Each row is a point on a tangle of strands that fork and nearly touch. The rows are in no order.
Points whose rows are less than 37.1 apart are linked; no others are. Some points are linked to none.
bere: 6, 17, -18, -14, 3, 32, -5, 28, 2, -9, 5, -17, 7, -11, 12, -9, -17, 8, 24, 17, -3, 28, -10, 16, -2, 12, 15, 5, -9, -8, -4, 17, -21, 1, -7
keki: 21, -9, 3, 15, 8, 10, -6, -1, -3, 18, -6, 13, -7, -6, 37, -5, 1, 11, -32, -16, 5, 13, 24, -38, -30, -2, -3, 8, 7, 3, -16, 0, 9, 5, -10
Lufa: -22, -13, -4, 1, -13, -19, 4, -5, -14, -9, -9, 22, 6, 7, -10, 9, 22, -3, 3, 12, 1, -6, 14, 10, 9, -16, -13, 0, 0, -6, 6, -9, 6, -9, 15
desu: -7, 9, 6, 15, 3, -16, 0, -13, 0, -23, -2, 11, 20, 12, -19, -8, 4, -4, 10, 9, -11, 5, -17, 3, 13, -9, 8, 19, 5, -10, 12, -12, 2, 1, 6
vomu: -3, 10, -8, 3, 6, 16, -2, 10, 19, -12, 4, -20, 3, -5, -1, -7, -12, -13, 18, 12, -2, 13, -19, 11, -2, 15, 15, -2, -2, 1, -6, 6, -16, 2, -13
Buf: 2, 10, -6, -8, -3, 24, 15, 8, 37, 12, 10, -29, 2, -12, 7, -19, -22, -5, 13, -2, -13, 6, -20, -4, 3, 20, 28, 5, 0, 16, -8, 1, 2, 19, -8
lote: 4, -13, 2, -17, -11, 21, 18, 7, 6, 22, -1, -14, -10, -14, -5, 4, 7, -21, -7, -7, -17, -21, 16, 17, -1, 3, 0, -35, 9, 18, -6, 7, 0, 2, -9
Dok: -27, -17, -2, -7, -20, -15, 4, -8, -16, -23, -3, 11, -7, 11, -2, 17, 20, -3, 11, 11, 9, -3, 18, 18, 23, -7, -22, 2, -3, -16, 10, -8, -10, -7, 14
bos: 5, -2, -11, -4, 2, 26, -15, 16, -10, -3, -3, -6, -18, -8, 19, 10, -7, 3, 3, 0, 3, 9, 4, 1, -11, 3, -5, -8, -6, -13, -8, 25, -20, 5, -8
fop: -2, -10, -9, -1, -2, 7, -19, 8, -20, -4, -2, -2, -20, -3, 17, 21, 3, 6, -9, -3, 2, -4, 17, 1, -13, -4, -21, -7, -3, -10, -9, 17, -16, -2, -3
sukof: -3, -9, 14, -3, -1, -32, 13, -12, 0, 8, 3, 12, 8, 5, -29, -11, 9, 2, 0, 0, 10, -16, -3, 6, 5, -5, -9, -14, -5, 6, 8, -16, 14, -1, 8
sapu: -13, -20, -15, -5, -3, -18, -8, 3, -32, 10, -6, 8, -8, 3, 2, 23, 30, 3, -15, 1, 0, -6, 25, -3, -10, -21, -30, 2, 5, -1, -19, 5, 12, -15, 10
suk: 9, 27, -13, -10, 1, 20, -9, 20, 1, -19, 12, -12, 19, -12, 0, -14, -19, 17, 21, 17, -3, 27, -20, 8, 7, 15, 15, 22, -9, -11, 12, 7, -25, 0, -2
pul: -23, -20, -6, -1, -10, -12, 3, -2, -11, -6, -11, 12, -1, 1, -2, 8, 20, -11, -2, 15, -4, -8, 20, 12, 1, -9, -12, -9, 3, -2, 2, -5, 3, -9, 6
vigon: 1, 27, -7, 4, 7, 0, -6, -3, 8, -28, 10, -7, 20, 1, -19, -14, -17, 6, 12, 11, -3, 17, -28, -6, 12, 15, 14, 29, -1, -9, 8, -7, -16, 0, -7
mubo: 0, 13, -5, 0, 0, 11, 10, 2, 30, 4, 9, -19, 5, -12, 5, -19, -21, 2, 11, 0, -12, 9, -26, -11, -2, 20, 27, 15, -6, 13, 2, -8, 7, 12, -8
zegal: 17, 13, -1, 18, 6, -20, -14, -8, -19, -2, 5, 13, 9, 9, 17, 6, 7, 27, -19, -14, 15, 7, 7, -34, -2, -17, -4, 21, 6, -5, -5, 2, 15, 1, 16
sibuf: -18, -18, 8, -19, -9, -18, 25, -3, 4, 10, -4, 6, -5, 0, -26, -4, 12, -7, 5, 3, 4, -29, 10, 16, 13, 3, -1, -31, -6, 8, 10, -2, 2, 2, 0
napav: 10, -8, 0, -9, -2, -12, 1, 2, -5, 27, -4, 0, -6, -12, 0, 5, 0, -2, -24, -14, 2, -18, 10, -10, -21, 0, -6, -18, 4, 5, -13, -5, 21, -2, -7
Dor: -2, -8, -7, 3, -5, 4, -1, 5, 1, 3, -10, -7, -5, -10, 10, 11, 3, -16, -10, 2, -11, -11, 10, 5, -16, 0, 0, -16, 9, 5, -8, 3, -1, -1, -9
bakip: -30, -18, -3, -4, -14, 2, 5, -8, -2, -28, -7, 3, -6, 10, 0, 9, 7, -13, 20, 16, 9, 1, 15, 26, 23, 3, -5, -13, -2, -10, 12, 0, -14, -8, 6
vepa: 4, 7, 16, 1, 4, -14, 4, -21, 12, 2, 9, 6, 14, 4, -19, -21, -10, 4, 7, -4, -4, -4, -27, -4, 7, -1, 11, 2, -2, 1, 15, -21, 21, 0, 2
rafu: 15, 4, -11, 2, -3, 36, 2, 31, 19, 9, 2, -19, -12, -5, 19, 4, -13, -18, 4, -4, 5, 18, 6, 9, -12, 13, 13, -16, 6, -1, -25, 20, -19, 15, -19
Mazov: 5, 2, -5, 10, 2, -20, -15, -3, -25, -4, 2, 6, 2, 10, 8, 17, 12, 18, -16, -7, 2, -3, 12, -12, -7, -17, -19, 10, 5, -4, -8, 5, 5, -3, 12
rir: -13, -18, 5, -8, -11, 18, 20, 6, 9, 3, -12, -10, -10, -4, 5, 7, 10, -29, 3, 11, -10, -12, 20, 31, 4, 1, 3, -24, 7, 15, 3, 2, -6, -2, -5
mutil: -24, -12, 5, 6, -5, 0, 10, -2, 11, -20, -10, 1, 1, 4, -4, 0, 7, -17, 20, 19, -5, -1, 2, 23, 14, 2, 8, -8, 0, -2, 17, -2, -9, -4, 2
kuni: -1, -4, -3, -1, 1, 2, -22, 6, -21, -11, 4, 1, -17, 5, 9, 18, 3, 4, -2, -1, -3, -1, 2, 9, 2, -9, -24, 7, -11, -19, 8, 8, -11, -10, 8
zivu: -1, 4, -17, -16, 4, 42, -3, 23, 8, -4, -3, -13, -4, -2, 11, 4, -13, -13, 23, 13, 0, 18, -5, 30, -1, 8, 8, -11, -2, -3, -12, 20, -19, -3, -10
Sema: 4, 25, -8, 2, 8, 3, -11, 0, 0, -24, 10, -5, 12, 3, -15, -10, -13, 10, 12, 6, -1, 17, -23, -7, 6, 11, 9, 26, -5, -14, 9, 2, -16, -2, -4
nifir: -14, -14, 5, 0, -4, 18, 13, 4, 15, -5, -12, -12, -6, 0, 4, 4, 3, -26, 13, 17, -7, -5, 8, 31, 6, 4, 7, -19, 3, 12, 6, 2, -11, 0, -5
dul: -24, -22, -6, -2, -10, -3, 2, -3, -10, -7, -13, 5, -9, -1, 5, 14, 16, -13, -2, 14, -3, -6, 25, 13, 4, -6, -15, -10, 6, -2, -4, 0, -6, -12, 1
difu: 12, 6, -9, 1, -4, 28, 8, 25, 29, 8, 4, -30, -9, -7, 15, -2, -17, -19, 8, -2, -1, 15, -4, 5, -8, 16, 18, -10, 4, 7, -21, 13, -14, 17, -16
zugif: 3, -4, 8, -7, 3, -21, 6, -25, 9, 26, 0, 2, -3, 0, -13, -8, -6, 11, -15, -15, 6, -22, 1, -20, -2, 3, -6, -12, 8, 24, -21, -13, 16, -2, -5
dutur: 5, -7, 4, 0, 7, -36, -1, -8, -13, 18, 5, 10, 6, 1, -21, 2, 18, -2, -17, -8, 22, -9, 1, -12, -5, -14, -20, -9, 0, 12, -10, -15, 28, -13, 10
folup: 3, 15, 8, 6, 5, -11, 3, -14, 13, -6, 5, 1, 20, 3, -16, -16, -12, 1, 7, 2, -11, 6, -31, -9, 6, 4, 20, 21, -1, -1, 18, -20, 19, -3, 1
Gotig: 9, 10, -7, -3, 5, 12, -16, 17, -14, -13, 6, -6, -9, -2, 7, 3, -6, 11, 7, 1, -5, 12, -10, -1, -3, 1, -4, 16, -15, -21, 14, 17, -15, -4, 4
Sulo: 6, 18, -7, -4, 6, 6, -15, 8, -10, -20, 7, -4, 3, 1, -8, -3, -9, 10, 12, 3, -4, 14, -21, 0, 7, 4, 0, 23, -11, -19, 14, 10, -17, -3, 2
Fopi: 2, 24, -2, 11, 7, -9, 0, -10, 12, -17, 5, -2, 20, 6, -11, -13, -14, 4, 4, 2, -6, 16, -28, -18, 7, 10, 23, 33, 2, -2, 11, -17, 6, -2, -4
dufol: -30, -19, -7, -7, -22, -22, 9, -4, -18, -17, -6, 15, -3, 12, -4, 20, 27, -1, 7, 11, 8, -7, 22, 13, 19, -12, -21, 4, -1, -12, 5, -8, 2, -10, 17
Gini: 10, 19, 1, 9, 9, -11, -19, -2, -18, -17, 7, 2, 0, 15, -4, 6, -2, 17, -3, -7, 2, 8, -12, -10, 5, -8, -8, 28, -3, -19, 7, 5, -7, 2, 6
det: 31, 21, 4, 15, 14, -2, -18, 9, -25, -2, 12, 1, -6, 12, 15, -5, 3, 19, -14, -14, 18, 16, 0, -23, -5, -6, -11, 36, -9, -28, 16, 6, -1, 5, 10
penit: 22, 26, 1, 9, 15, -9, -16, 4, -22, -10, 10, 1, -1, 14, 1, 1, -3, 19, -5, -10, 11, 9, -10, -16, 5, -7, -6, 37, -8, -25, 16, 7, -4, 5, 10
tum: -12, -18, 7, -18, -13, 21, 29, 8, 10, 11, -9, -9, -8, -5, -4, 5, 9, -24, 7, 8, -11, -19, 18, 32, 10, 1, 6, -31, 4, 17, 9, 6, -4, 2, -4
kas: 20, -5, 2, 19, 12, 15, -12, -5, -2, 11, -2, 8, -9, -3, 37, -12, 0, 14, -28, -17, 5, 19, 15, -41, -27, 1, -5, 15, 4, 3, -20, 1, 1, 7, -13
miruv: -8, -5, -6, 3, -1, -23, -10, -3, -28, -1, -2, 13, 5, 9, -2, 16, 24, 9, -10, 1, 1, -5, 12, -3, -1, -22, -23, 10, 6, -1, -7, -3, 9, -10, 17
Ruzik: -14, -7, -1, 2, -11, -26, 4, -3, -19, -7, -5, 29, 15, 11, -18, 9, 28, 1, 2, 8, 6, -7, 8, 6, 11, -22, -12, 7, 2, -5, 8, -12, 13, -6, 20
vifun: -8, 4, 11, 8, 1, -13, 13, -9, 11, -14, 0, 3, 17, 2, -22, -19, 2, -8, 17, 11, -14, 1, -23, 11, 12, 2, 19, 6, -1, -5, 26, -14, 9, 3, 4
mal: 2, 5, -2, 2, 4, 2, -20, 6, -18, -13, 6, 1, -13, 6, 5, 11, -1, 9, 2, -2, -3, 2, -7, 4, 1, -4, -15, 13, -12, -21, 11, 11, -11, -5, 5
tunok: -26, -18, -2, -5, -16, -4, 3, -8, -10, -27, -4, 8, -8, 10, 0, 14, 12, -8, 16, 14, 7, 0, 15, 21, 22, -3, -18, -5, -2, -14, 10, -3, -15, -7, 10
rikik: -11, 1, 5, 12, -2, -19, 1, -10, -6, -19, -6, 19, 16, 12, -17, -2, 13, -3, 7, 10, -9, 0, -8, 8, 12, -13, 0, 11, 5, -8, 12, -11, 3, -2, 10
davo: -6, -15, 6, -20, -12, 22, 25, 3, 8, 18, 0, -8, -5, -8, -12, 0, 10, -17, 2, -3, -12, -25, 15, 22, 7, 3, 2, -37, 7, 18, 0, 8, -3, 5, -9
fafe: -6, -5, 3, 1, -1, 15, 11, 4, 18, -2, -6, -19, -1, -7, 3, -1, 0, -23, 10, 11, -16, -5, -6, 21, 1, 5, 13, -15, 5, 13, 1, 4, -6, 7, -6
mozep: -3, 12, 7, 11, 4, -15, 3, -13, 4, -17, 0, 6, 21, 6, -19, -13, -2, -4, 8, 6, -13, 6, -23, -2, 8, -3, 15, 17, 4, -7, 15, -16, 12, -1, 4
Zil: -2, -3, 15, 0, -2, -30, 10, -12, 4, 1, 3, 15, 13, 5, -27, -13, 6, 0, 6, 0, 5, -13, -10, 7, 7, -7, 0, -9, -3, -1, 17, -19, 17, 2, 9
ruv: -10, -11, -8, 0, -3, -23, -10, 0, -35, 5, 0, 9, -3, 9, 0, 24, 35, 9, -13, 1, 4, -4, 18, -3, -1, -27, -34, 12, 2, 0, -11, 0, 10, -14, 19
zup: 2, 3, -15, -18, 0, 41, -6, 24, -1, -3, -6, -15, -12, -3, 19, 8, -12, -4, 19, 10, -3, 20, 0, 24, -3, 5, 5, -8, -6, -8, -9, 25, -19, -2, -4
Ruzov: 3, -3, -9, 3, 1, 13, -15, 11, -7, -4, -3, -4, -18, -5, 17, 13, -4, 3, -5, -4, 3, 1, 10, -6, -17, 3, -8, -9, -1, -9, -14, 21, -19, 6, -9
Ked: -15, -11, 11, -14, -4, -2, 29, -16, 18, 7, 3, 1, 3, 1, -27, -16, 4, -3, 7, 0, -1, -29, 3, 6, 15, 7, 7, -35, 7, 16, -2, -2, -4, 11, -12
Zafal: 5, -8, -8, -1, -11, 27, 6, 15, 10, 9, -10, -19, -14, -8, 12, 20, 1, -29, -6, -1, -11, -7, 21, 20, -9, 4, 1, -26, 12, 17, -16, 13, -11, 1, -11
nodo: -14, -10, -5, -8, 0, 36, 4, 6, 14, -11, -11, -9, -10, 6, 6, 7, -3, -27, 21, 16, 5, 8, 4, 38, 8, 5, -1, -20, 4, 1, -5, 9, -19, -6, -10
serip: 5, -5, 10, -4, 6, -32, 4, -23, 4, 27, 0, 4, -3, -2, -13, -4, -1, 12, -19, -16, 14, -15, 0, -24, -1, -2, -11, -7, 4, 27, -21, -16, 23, -9, 6
dib: 13, -1, -11, -2, -7, 40, -2, 27, 15, 9, -5, -15, -16, -2, 18, 16, -11, -23, 4, -2, 3, 10, 14, 19, -11, 9, 5, -23, 6, 3, -24, 23, -22, 7, -16
raz: -14, -13, -6, -3, -5, 22, -3, 2, 2, -6, -12, -9, -14, -3, 11, 16, 2, -22, 4, 11, -1, -3, 16, 23, 0, 0, -8, -19, 7, 5, -10, 8, -17, -7, -9
zug: 9, 5, -13, -9, 2, 32, -10, 23, -7, -3, 0, -10, -14, -9, 19, 3, -8, 5, 12, 4, 1, 18, -2, 5, -9, 6, 3, -3, -9, -12, -4, 26, -20, 4, -5
Lole: -16, -9, 6, 8, -2, -7, 8, -4, 6, -13, -7, 6, 7, 0, -8, -5, 7, -14, 12, 14, -12, -5, -4, 16, 6, -3, 6, -7, 0, -1, 17, -8, 1, -1, 2
Sif: 2, 13, -20, -17, 4, 37, 0, 31, 13, -1, 3, -19, 7, -2, 9, -6, -21, -7, 25, 17, 1, 24, -7, 29, -3, 14, 18, -4, -5, -4, -14, 18, -20, 0, -12
mun: -6, 13, 3, -7, 7, 14, 5, -12, 28, 19, 11, 0, 8, -7, -11, -26, -26, 15, 11, -12, -9, -2, -32, -17, 2, 20, 26, 12, -7, 16, 3, -11, 14, 11, -9
guvu: 18, 3, 17, 11, 15, -15, -12, -6, 2, 30, 4, 23, 5, -4, 13, -6, -12, 19, -23, -22, 19, 5, 2, -37, -10, -1, 7, 8, -10, 11, -3, -10, 24, -2, 7
Todo: -6, 14, 3, 9, 8, -11, -8, -11, -9, -26, 2, 8, 7, 15, -19, -2, 3, 3, 11, 7, -7, 6, -18, 4, 19, -7, -5, 25, 1, -16, 10, -4, -10, -2, 6
zavaz: -14, -7, 14, -10, -1, 0, 25, -18, 20, 4, 7, 2, 10, 1, -26, -23, -3, 3, 15, 1, -1, -24, -11, 8, 15, 9, 11, -28, 2, 11, 8, -5, 1, 12, -9
geva: -18, -19, -8, -2, -8, 6, -1, 1, -8, -5, -14, -2, -13, -7, 8, 15, 12, -19, -6, 10, -6, -8, 25, 15, -3, -4, -11, -16, 7, 2, -9, 5, -9, -10, -5
kif: 19, -4, 11, -5, 1, -2, 1, -6, 7, 38, -1, 13, -9, -11, 10, -4, -14, 14, -22, -26, 10, -7, 10, -28, -19, 9, 1, -7, -2, 15, -12, -8, 16, 7, -9
Fut: -32, -17, 1, -2, -14, -2, 17, -2, 10, -21, -14, 0, -1, 9, -2, 8, 8, -22, 18, 19, 3, -8, 12, 28, 18, 4, 7, -17, -1, 1, 19, -4, -6, -5, 5
kob: 22, 1, 2, 18, 12, 9, -15, -6, -10, 5, 4, 5, -11, 3, 32, -12, 0, 22, -22, -15, 11, 20, 14, -39, -21, 1, -10, 18, 2, -5, -13, 6, -4, 6, -8
nasib: 9, -3, 9, -1, 7, -36, 1, -17, -2, 22, 7, 7, 2, -1, -14, 2, 4, 6, -20, -13, 19, -12, -2, -20, -2, -8, -14, -7, 0, 17, -12, -18, 26, -11, 11
zeti: 12, 6, 7, 4, 6, -16, -6, -10, 2, 14, 2, 11, 8, -2, 5, -2, -13, 10, -14, -14, 7, -3, -9, -22, -11, -3, 6, 1, -2, 5, 3, -14, 27, -2, 4
Les: 15, -2, 13, -2, 6, -13, -3, -12, 8, 39, -1, 13, -8, -7, 5, -1, -15, 20, -23, -26, 15, -9, 7, -30, -12, 7, 0, -3, -3, 21, -16, -9, 18, 3, -4
tevar: 17, 20, 2, 16, 9, -20, -16, -9, -20, -9, 5, 6, 4, 17, 9, 8, 3, 25, -12, -13, 12, 6, -1, -25, 4, -14, -6, 27, 4, -10, -1, 3, 6, 5, 15
komi: -5, -3, 5, 8, 0, -8, 2, -7, 5, -8, -3, 1, 8, -3, -5, -7, 2, -7, 5, 7, -14, -5, -10, 6, -5, -3, 8, -4, 2, -1, 9, -7, 8, 0, 0
pimik: -2, 16, -1, -5, 2, 12, 10, -1, 32, 10, 12, -13, 10, -11, -3, -25, -26, 10, 13, -2, -12, 9, -30, -14, 1, 22, 30, 21, -8, 16, 7, -12, 11, 12, -5
Fup: 3, -2, 6, -5, -1, -1, 6, -12, 10, 12, 2, -3, 3, -9, -3, -13, -9, -1, 0, -8, -10, -15, -13, -2, -7, 3, 4, -11, 0, 6, 5, -10, 15, 4, -6
gopi: -13, -7, 18, -6, -3, -4, 21, -9, 14, -2, 3, 0, 9, -1, -21, -18, 1, -4, 20, 6, -8, -18, -13, 16, 12, 5, 13, -19, -5, 5, 22, -5, 4, 8, 1
Kobu: 24, 11, 5, 18, 11, -5, -17, -3, -18, -1, 11, 5, -8, 13, 20, -5, 2, 26, -16, -17, 17, 16, 7, -32, -8, -6, -10, 27, -2, -15, 1, 8, -2, 6, 5
Feku: -5, -12, -9, 1, -1, -6, -18, 7, -24, 0, -2, -1, -19, 0, 14, 25, 10, 8, -16, -3, 0, -7, 25, -2, -13, -8, -27, -1, -1, -7, -11, 13, -11, -6, 2
gosa: 1, 4, 19, 1, 1, -22, 11, -21, 8, 1, 8, 10, 14, 7, -25, -21, -4, 4, 7, -3, 1, -10, -20, 1, 10, -2, 5, -3, -2, 1, 15, -20, 17, 2, 5
fidi: -5, -4, 2, 5, 1, 2, 6, -3, 14, -5, -3, -12, 3, -9, 0, -7, 0, -14, 6, 8, -17, -6, -10, 8, -5, 3, 11, -8, 4, 5, 5, -1, 3, 3, -6
fura: 18, -7, 1, 8, 0, 1, 0, 2, -2, 21, -7, 10, -4, -11, 25, 2, -3, 8, -30, -16, 7, 2, 19, -30, -30, 1, 2, -2, 4, 2, -11, -3, 18, 4, -8
daf: 1, 26, -4, 9, 6, -6, -3, -7, 17, -23, 8, -9, 23, 3, -19, -16, -16, 2, 9, 10, -5, 17, -30, -10, 9, 16, 20, 32, 1, -4, 11, -16, -6, -1, -7
Nemur: 19, 6, 9, 20, 14, -9, -12, -6, -4, 20, 2, 27, 11, -1, 23, -7, -4, 20, -24, -17, 15, 14, 8, -44, -11, -7, 9, 17, -3, 5, -1, -6, 24, -3, 9
kido: 6, 19, -16, -9, 4, 22, -8, 20, 2, -16, 9, -12, 8, -10, 1, -9, -17, 12, 20, 12, 0, 24, -17, 4, 1, 14, 11, 11, -11, -11, 3, 14, -21, 0, -6
lorug: -1, 20, 6, 2, 12, -10, -9, -7, -15, -24, 2, 7, 5, 14, -18, 1, 2, 4, 10, 6, -4, 6, -21, 9, 24, -10, -9, 39, -6, -23, 17, -5, -13, 1, 9
kup: -9, -9, -8, -7, 1, 34, -6, 6, 4, -9, -9, -10, -12, 1, 10, 10, -6, -19, 15, 12, 2, 6, 4, 29, 3, 4, -4, -17, 1, -1, -8, 14, -22, -6, -9
Bele: -14, -3, 14, 0, -2, -6, 22, -5, 18, -12, 0, -2, 12, -1, -23, -17, 0, -8, 25, 13, -12, -7, -19, 19, 15, 7, 23, -5, -6, 1, 29, -8, 4, 8, 5
Zumov: 16, 11, 3, 19, 8, -12, -11, -9, -8, 4, 2, 17, 11, 9, 18, -1, -3, 22, -17, -14, 13, 13, 3, -37, -7, -9, 9, 20, 3, -2, -2, -4, 20, 0, 11
mas: 8, 12, 0, 14, 6, -20, -18, -6, -21, -12, 5, 5, 3, 16, 4, 12, 6, 20, -9, -8, 2, 1, -1, -14, 1, -16, -12, 20, 3, -9, -2, 4, 0, 0, 14
Paf: -17, -18, 7, -11, -10, -9, 20, 1, 3, 6, -10, 5, 0, -6, -13, -2, 12, -15, 6, 10, -3, -21, 10, 21, 6, -1, 1, -24, -5, 4, 16, -5, 3, -1, 3
dapi: -16, -15, 9, -16, -7, -13, 28, -10, 9, 13, -2, 0, -5, 0, -29, -9, 13, -3, 2, 0, 2, -32, 9, 6, 12, 5, 0, -34, 3, 14, -4, -2, -1, 5, -9
fepaz: 15, 1, 15, 5, 11, -25, -10, -10, 3, 32, 4, 16, 1, -3, 3, 1, -13, 19, -24, -21, 21, -5, 1, -32, -5, -1, 0, 1, -7, 17, -8, -14, 24, -4, 7
pugo: 6, -11, -4, -9, -17, 25, 11, 17, 7, 18, -6, -19, -14, -13, 7, 16, 5, -28, -9, -5, -19, -14, 21, 18, -10, 3, 2, -31, 13, 21, -10, 11, -2, -1, -10
tusa: 21, 25, -12, -7, -1, 17, -7, 26, -3, -17, 13, -14, 12, -12, 11, -16, -14, 23, 13, 15, -5, 31, -16, -1, 1, 11, 10, 31, -13, -16, 20, 8, -23, 3, 3
detuk: 6, 2, 0, 3, 6, -29, -7, -5, -20, 10, 4, 21, 19, 1, -13, 7, 19, 1, -16, -7, 19, -5, 1, -15, 0, -21, -17, -2, 4, 4, -6, -12, 27, -13, 16
Nen: 13, -4, -4, -1, -3, -6, 0, 3, -3, 20, -6, 2, -2, -11, 13, 7, -4, 2, -24, -14, 2, -8, 12, -19, -26, 0, 1, -11, 5, 3, -7, -4, 18, 2, -7
Vemid: 29, 5, 6, 18, 17, 7, -20, -5, -17, 6, 10, 3, -15, 6, 29, -13, 2, 25, -20, -19, 13, 21, 11, -36, -16, -3, -15, 23, -3, -12, -6, 10, -3, 4, 1
mevu: 6, -3, -1, -4, -10, 21, 10, 7, 16, 12, -2, -19, -5, -16, 10, 3, -6, -16, -2, -6, -16, -11, 0, 8, -9, 6, 11, -19, 10, 14, -6, 7, 1, 11, -8
mef: -9, -16, -11, -1, -3, -15, -15, 5, -30, 3, -4, -1, -17, 5, 10, 28, 20, 8, -18, -2, 1, -7, 27, -2, -9, -16, -34, 5, 0, -6, -15, 9, -3, -12, 7
soleg: 0, 19, 3, -7, 9, 3, -8, 1, -13, -26, 5, 2, 7, 7, -19, -4, -4, 2, 16, 11, -8, 12, -24, 14, 27, -1, -5, 37, -11, -25, 25, -1, -19, -5, 7
rizil: -5, 5, 1, 10, -1, -25, -1, -10, -18, -12, -4, 25, 19, 13, -14, 4, 20, 5, 0, 5, 0, -2, -3, 3, 12, -23, -10, 16, 7, -7, 6, -12, 10, -3, 19
Punat: 7, 9, -6, -2, -3, 23, 12, 19, 34, 7, 7, -32, -3, -10, 13, -10, -20, -13, 8, 0, -6, 12, -12, 0, -3, 18, 24, 0, 1, 11, -15, 5, -7, 18, -13
pebup: 2, 2, 10, -2, 4, -13, 1, -23, 17, 34, -1, 10, -2, -1, -5, -6, -16, 20, -17, -22, 6, -17, 1, -27, -4, 10, 4, -5, 5, 29, -22, -11, 15, 3, -6
sames: 9, -12, 1, -13, -2, -16, 7, -2, -6, 31, -4, -2, -15, -10, -10, 6, 6, -3, -26, -20, 5, -20, 11, -12, -16, 1, -12, -21, 6, 8, -18, -4, 19, -5, -9
peka: 9, -4, -9, 2, -11, 32, 0, 22, 13, 7, -7, -19, -14, -5, 16, 21, -5, -26, -2, -3, -5, 1, 16, 19, -12, 9, 3, -26, 11, 11, -21, 19, -18, 4, -15

A fork is a point with three links. Follow the links from the first point to the second and name the forks in between, in order.
zavaz / folup: mozep
Nemur / pebup: Les
geva / mutil: Lufa
rikik / Gotig: desu > mozep > folup
zegal / Feku: mas
Dok / folup: Lufa > desu > mozep
Sulo / gopi: folup > mozep

Follow the links from the first point to the second, and from the first to the third. Name the last point that the two ways share.
dapi / soleg / Sema: mozep
geva / vepa / lorug: desu
Ked / Fopi / pul: mozep
det / sapu / zegal: mas
nodo / rizil / bakip: Lufa
tunok / folup / geva: Lufa
Zil / dapi / Sema: folup
gosa / geva / mal: folup

Name the points in between on the shortest way along the links from the first point to the second, in order.
bere / fop: Sif > zivu > zup > zug > bos > Ruzov
Nen / Gini: fura > keki > kas > kob > Vemid > Kobu > det > penit
Fut / folup: bakip > tunok > Dok > dufol > Lufa > Ruzik > rizil > rikik > desu > mozep
detuk / Nemur: dutur > nasib > serip > zugif > pebup > Les > fepaz > guvu
